Each row is a point on a tangle of strands that fork and nearly touch. The rows are in no order.
Two points are linked if the straight distance between their rows is under 92.3. Some points are linked to none.
(900): [-64 -41   3  36 -30   3 -16  17 -12 -10 -20  -6 -31  24  16  11  -4   4
   5  24 -19 -33 -32 -27   6  14]
(426): [ 24   7  17 -26 -51  27 -42   1 -18  -4  -9  -2 -25 -39  -1  -2  43  50
   3  30  28 -40   9 -20 -41 -22]
(631): [-26   5 -13  31 -32  12  -6  38   5  -2  -6   1  25  26  16  35 -37   5
   3  21 -26   2 -26   7   7   6]
(783): [ 10  46  43  16  20 -13  16   7   8 -15   5 -11  44  21  -9  33 -10   6
  15 -14 -26   6 -15  44  13  13]
(150): [-10 -32  41  11   4 -63 -12 -36  -6 -35 -12 -11 -55   5  -4 -13  47  12
 -11 -17  60 -57  34  -2   3  12]
(660): [-24 -16 -18 -14  53 -11   6 -25  13 -18 -22  13 -34  12   4 -27 -20 -40
  25  -7 -13 -30  49  -5  40   9]
(228): [-19   3 -26   2 -24  62  10   6   7   9   7  -7  17   4  19 -34  26 -12
  13  52 -38  35  -9 -39  21   5]
(347): [ 27 -22 -12  14  43 -82   4  -6 -11 -21  12  -6 -41  14 -19  12  -5 -14
 -13  -8   6   5  34  19   7   9]
(253): [ 17  32 -26   8  -4 -49  29  21   4 -18  -4  18  14   3 -38  31 -20  -5
 -11  -9  33   1  22  23   9   6]
(402): [-32  15  41  56  22 -42   2  11  -9 -28 -11  19 -13  42 -27  45 -44  -1
  -1 -35 -15 -35 -10  27  25  22]
(259): [ 36 -22  38   7  32 -61 -10 -13 -43 -25  17 -17 -43  -5 -24  -1  53   5
 -14 -10   3   4  10  -9   8  -5]
(237): [ 18   6  46  27 -17 -43  -1   6 -27 -20  13  -2   4  -1 -35  43  10   7
 -13 -36  25   7 -28 -11   9   0]
(433): [-17  -4 -50  -7 -36  38   6   8  25   0 -21  18  -4 -12  14  -7 -10  -8
  46  36   1 -18  21 -20  -3   8]
(315): [ 46 -13  10  48  20 -95  17  -1 -14 -21  29   3 -29  16 -28  36   6   3
 -25 -13  20  17  11  23   3  11]
(368): [ -4  51  -5  34 -16 -32  30  30   3 -17  -9  36   8   5 -55  54 -19   4
  -2 -16  35  -7   6  11  11  16]
(205): [  3 -19  -2 -31  18   8 -37 -31  23   3 -35 -11 -37 -38  29 -30  14   5
  -4 -12  29  -1   6  -5 -35 -14]
(202): [-23 -10  -8  12   6  40  -6  11   3   2  -1 -11   8  28  30 -21   7 -18
   5  30 -58  37 -26 -25  32   3]
(802): [ 11  -7  14 -19  57  37 -14 -29  23  15 -26  -9 -16 -18  28 -35   2 -35
  13 -29  -9  49  -9 -14 -14 -12]
(346): [-31 -28  -7  16  30  13 -12   9 -18 -11  -7  -1 -19  35  25 -22 -10 -27
   7  20 -61  11  -7 -25  43   2]
(61): [ 10   3 -25 -33 -21  79   8  -1   0  56  38   3  54  -6  10 -33   3  -4
 -36   6  -9  42 -20  -8 -10 -19]
(392): [ 55  25  34 -11  40  -7  17  -6  -7  32  55 -33  45  20  -9   5   9  15
 -28 -29 -23  43 -14  54  -4  -4]
(417): [ 22  10 -20 -35  20  11   2  -4  -3   1  -1   1   8 -31  -1 -29  13 -14
  -5   7  -5  25  20 -12  11 -14]
(72): [-59 -34   3  10 -43  -4  -6   0   1  -4 -18   9 -42   1   3  19  -7  15
  47  11  31 -86   9 -13 -23  22]
(437): [-31 -10  26  16 -11 -15 -21  20 -53 -26 -15  19 -45  -1 -22  20  29  -4
 -19  13   0 -33   8 -36  23  -4]
(529): [-11  10  16  25 -34  -3  -5  34  -6  -3   2  -1  34   9  -6  49 -26  18
  -4  -5  -6   0 -37   7  -4   2]
(828): [-42  12   1  29   1   8  19   7  31 -18 -33   6  10  32   0  17 -39  -4
  44   7 -24 -41 -18  15  21  29]
(796): [ 62   6  -8  -4  21 -52   9   7 -30  20  55 -12  19   5 -23  13  -7   8
 -53 -14   2  46  13  31 -11 -18]
(836): [-15 -41  32  17  -2 -76  -1 -30   8 -30  -7 -13 -32   6  -1   5  12  10
  -4 -36  61 -46   4   6  -5  16]
(510): [-31  -9 -19 -16   9   0   1  -9   1 -24 -37  15 -37  -2  -8 -11   4 -21
  14  19   6 -52  48 -15  28   9]
(825): [  2   9 -54 -21 -58  41   6  19  -3   9   1  23  10 -26   6  -5   4   8
  22  49  10  -3  17 -21 -22  -6]
(789): [  8 -52  20   6  12 -74 -21 -21   3 -26  -2 -23 -26  -1  13   2   3  11
 -19 -37  42 -16  -7  11 -17  -1]
(734): [ 62  10  11 -14  65 -12   3 -15   4  44  59 -26  13  11 -12 -18   5 -12
  -7 -19 -40  62  11  36  -8 -11]
(83): [ 43  -1 -36 -17  -5 -43  19 -17  18 -12 -10  -6  -3 -30  -4  -8  12  11
 -20  -4  45   8  13  17 -19  -8]
(602): [-15  51  -3  32  10  26  27  21  -1 -11  12  19  34  47  -2   1 -29 -14
   7  28 -58  16   4  15  50  19]
(77): [-27 -24  21   7 -13  26  -7   4  17   4 -16 -24  11   2  21   8  -6  11
  39   7 -23  -7 -50 -10 -13  12]
(526): [ 11  -4  22   4 -37 -16 -10  17 -17  -7   6  -6  18 -15 -18  40   3  18
  -8 -16  19  -6 -34  -8 -11 -12]
(58): [-59 -37  39 -12  18 -11 -35  -7 -14 -14 -22  -6 -44   3  21 -26  26   3
   6  -3   9 -56  15 -19   4   2]
(489): [ -3  12 -22   4  -9  30  -6  27  21   7   3   2  47  24  24  11 -39  -6
   3  11 -27  26  -9  12  14  -6]
(837): [ 21   7 -34 -35   1  47 -27 -29  33  10 -30  12 -24 -47  25 -40   1 -10
   8  -2  27  18  20 -14 -31 -23]
(872): [ 15 -23  -9 -13 -48  -9 -27   3 -10  -2  -6  -9   0 -35   0  27  -1  26
  -6 -10  37 -23 -18  -7 -41 -20]
(896): [  2 -19 -15  -1  65 -52   1 -18   0 -16   4   3 -39  25 -14 -10 -29 -33
  16 -11 -23 -10  45  12  27  10]
(232): [ 23  27  -7 -22  -9  68   7  -7  47  53  12 -16  56 -12  20  -4 -29   9
   2 -24  -3  37 -35  31 -30 -12]
(225): [ 17  -4   7 -12  57  30  -9  -7  20  13   1 -10  12   6  23 -16 -18 -27
  15 -20 -37  53  -7   4  13  -9]
(26): [-62 -41 -10   3  18  26 -19 -10  41   6 -29   0 -21  12  47 -26 -36 -25
  36  -3 -10 -14  -7 -12  -3  12]
(219): [  4  -4 -25 -18  39  -5   4 -22  53 -11 -29   0  -4  -6  15 -17 -23 -27
  28 -24  16  11  19  10   0   8]
(971): [  0  38  45  41  30 -36  -1  12  -4 -24   0   0  18  38 -12  42 -33   4
   7 -25 -31 -11  -6  50  21  17]
(600): [ 68  -2 -37 -10  20 -42  33 -30  23   3   9  -9  -3 -25  12 -21   9  11
 -38 -10  30  39   4  31 -18 -12]
(895): [ -4   5 -30  -9 -26  83  12   0  13  34  31  -1  41   4  25 -41  17 -13
  -4  33 -25  50 -16 -30   3  -5]
(943): [ -7 -11  18  -7 -52  32 -41  17 -28  -8 -15   6 -34 -19   8   3  44  37
  11  45   8 -38   3 -34 -26 -11]
(271): [ 10 -32  12 -19  30 -28 -25 -27   9  -5 -20 -25 -25 -24  22 -17  10   3
  -8 -33  17   5  -9   6 -20  -8]
(209): [ 36  53   1  -8  40  19   6  -4  22  22  41   9  67  27  11  -8 -26 -13
  -4 -17 -32  42  35  52  11   0]
(671): [ -3  26  -3  -7 -28   3  17  33 -47   0  15  24  16 -20 -38  11  22  -1
 -29  23  13  11  10 -25   5  -4]
(286): [ 37  19  -7 -38 -40   9   9 -13 -23  15  21  -6  19 -47 -22 -15  39  27
 -38   3  35   1 -10  -5 -30 -27]
(610): [ -8 -29  21 -24  -2  23 -41   5 -19   7 -18 -18 -13 -21  26 -11  36  10
  -7   3 -19   0 -29 -27 -14 -20]
(625): [ 36  -4  -1 -19   8 -12  -7  22 -40  23  39 -10  33  -1 -15  11  -7   5
 -52 -14 -13  38  -7  13   0 -27]
(251): [-87 -44  -7  11  -3  24 -10 -14  24   5 -27  -1 -40  21  41 -35 -10 -14
  35  17 -12 -47   6 -22   9  20]
(547): [-79 -38  21  34 -46   7 -12   2 -19  -9 -14   9 -52  15   6  10  12  15
  29  22  10 -79  -4 -30  -3  21]
(548): [  7  23 -26   0 -33  88   9   1  52  53  25  -2  64  11  34  -7 -28   7
  18  12 -16  39 -25  14 -24  -1]
(893): [-13  26 -17  -3 -35  26  29  32 -22  11  19  19  41   0 -18   2   1  -6
 -14  36  -8  22   0 -18  14   7]
(320): [ 40  21 -48 -44 -17  25   2 -32  28  24  -3   3   4 -53   7 -32   5   6
 -18  -5  37  20   6   5 -36 -28]
(469): [-17  -7 -48   5 -16  42  -7   7  53   3 -14  16  16  11  34  -6 -42 -18
  36  15 -12  11   0 -11   4  -1]
(668): [ 52  24 -29 -40 -23  10  19 -45  15  24  11 -11   2 -56   0 -33  32  27
 -36  -4  42  11 -16  14 -44 -28]
(722): [ 25  10 -29   0 -17 -55  25   0   4 -26 -11  10  -6 -18 -31  20   9   5
 -14  -4  53  -6  21   7  -7   5]
(141): [ 31  24  19 -22 -15  28  20  -7  26  32  21 -29  61 -13  -5  11  -1  26
  -2 -26   7  14 -45  31 -28  -6]
(492): [-50  11  21  46   5 -15  30   7   5 -25 -34  20 -15  37 -31  30 -38  -3
  20 -13 -12 -56 -12  12  30  30]
(159): [-46 -37   0 -14  38  24 -27 -23  37   7 -38   3 -34  -9  47 -38 -18 -32
  25 -21  12  -4  19 -19 -12   1]
(654): [-25  18   0  39 -28 -36  14  16   6 -18 -21  33 -20   3 -46  64 -22   1
   9 -22  45 -39   0  -4   9  20]
(959): [ 38  17  22 -21 -48  -1 -20 -10 -34  -9   7  -3  -5 -42 -23  -1  56  38
 -28   8  40 -14  -3 -20 -26 -28]
(361): [-32 -15  19  16 -41  12 -33  29 -47 -18 -17  13 -36  -3  -2  13  39  16
 -11  40   0 -30   0 -43   6  -5]
(755): [-59 -25   2  37   0   4   4  15 -28 -20 -21   3 -33  36   3  -4  -7 -13
  -1  30 -43 -21 -17 -24  39  15]
(698): [-22  34  -7  31  18  20  24   5  24 -22 -18  14  20  45   0  -1 -41 -18
  33  13 -49 -15   1  19  45  20]
(406): [ 35   4  -6  -8  64 -12  -6  -7   8   9  27  -7   5  12   2 -14 -24 -26
  12 -14 -41  44  20  17  13  -9]
(886): [ -7 -25  -3   2 -55 -12 -22   6  -1  -9 -13   8 -25 -23  -5  33  -2  28
  36   2  48 -59   3 -12 -46   6]
(904): [ 53  32  19 -19  29  13  17 -17  28  34  28 -30  51   3   5  -4  -5  15
 -25 -37  -6  43 -20  58 -13  -7]
(47): [-35 -10   6  24 -10 -43  10  -1 -15 -25 -28  27 -50   3 -40  35   0  -9
  -6 -15  44 -61  26 -12  18  16]
(868): [ 38  33 -10  -4  40 -25   6  -1  20   2  19  -6  38  23   5   1 -36  -9
   1 -19 -21  35  22  45  10  -1]
(168): [ -1   3 -33  -2 -70  40  15  27 -10  24  17   8  20 -16   4  15   0  24
  30  41   2   1 -16 -17 -36   6]
(152): [ 40  -6  47  17 -10 -49 -10 -17 -37 -29  10 -10 -21 -16 -29  10  57  13
 -24 -20  35   2  -5 -20   6 -10]
(729): [  7  57   9 -11  12  38  31   9   5  23  36  12  83  29  -4 -13 -13  -5
  -4  12 -30  31  13  26  18  17]
(801): [ -8  15   8  -1  -1 -10  10  25 -54 -17  -1  18 -13 -11 -34   8  26 -11
 -20  19 -11   3  14 -27  27  -4]
(572): [-43 -11 -10  -3   3 -26  17 -16   5 -21 -41  11 -36   4 -23   8  -1 -11
  18  -2  31 -74  39  -4  17  21]
(373): [-28 -35  33 -13  44 -22 -26  -4 -26 -17 -16 -10 -39   2  11 -24  25  -9
   5  -8 -23 -22   6 -16  16   2]
(946): [ 17 -23  27 -12  48 -37 -22   0 -44 -12  10 -15 -36  -5 -11 -12  35  -9
  -6  -6 -29   5   8 -13  10 -12]
(94): [ 19  -5 -15 -34 -11  32  -4  24 -32  39  32  -6  40  -5   3 -13   1   5
 -49   0 -17  38 -16  -4  -1 -31]
(793): [-25 -23  12  -9  45  56 -33 -20  19  11 -36   1 -34 -10  49 -44   4 -37
  19  -9 -12  32   2 -32  -9  -9]
(74): [ 74  -2 -23 -15  27 -40  30 -27  -8  25  47 -14   6 -14  -7 -26  18  11
 -54  -7  14  51   6  29 -18 -17]
(283): [-11  48   6   8  -2  23  36  26 -16   6  22  13  53  22 -20   1  -7  -8
  -4  30 -32  25  -1   0  30  16]
(554): [  3  11 -14  -4 -50  62  22  16  19  41  25  -9  47  -6  11   9  -5  24
  31  28 -16  16 -36   2 -30   9]

A fork is a point with three links, a tip a point with one. Leave the first point through the second and follow the links. Name the first fork or tip that comes.
(783); (971): (283)
(489); (469): (406)
(600); (74): (526)
(83); (722): (315)
(283); (602): (783)
(671); (801): (150)
(406); (225): (251)

Follow the links from the first point to the second, and from the first to the third. Name the last point that the two ways share.
(959); (793); (783): (283)
(802); (526); (893): (406)
(58); (202); (489): (526)
(946); (489); (886): (526)
(251); (548); (209): (406)
(793); (698); (959): (283)

A fork is a point with three links. Follow the links from the first point to the second and name the forks in between, in order.
(802); (286): (406) > (283)
(489); (729): (406)
(437); (698): (283)
(259); (228): (526)
(801); (392): (283) > (406)
(152); (209): (526) > (406)
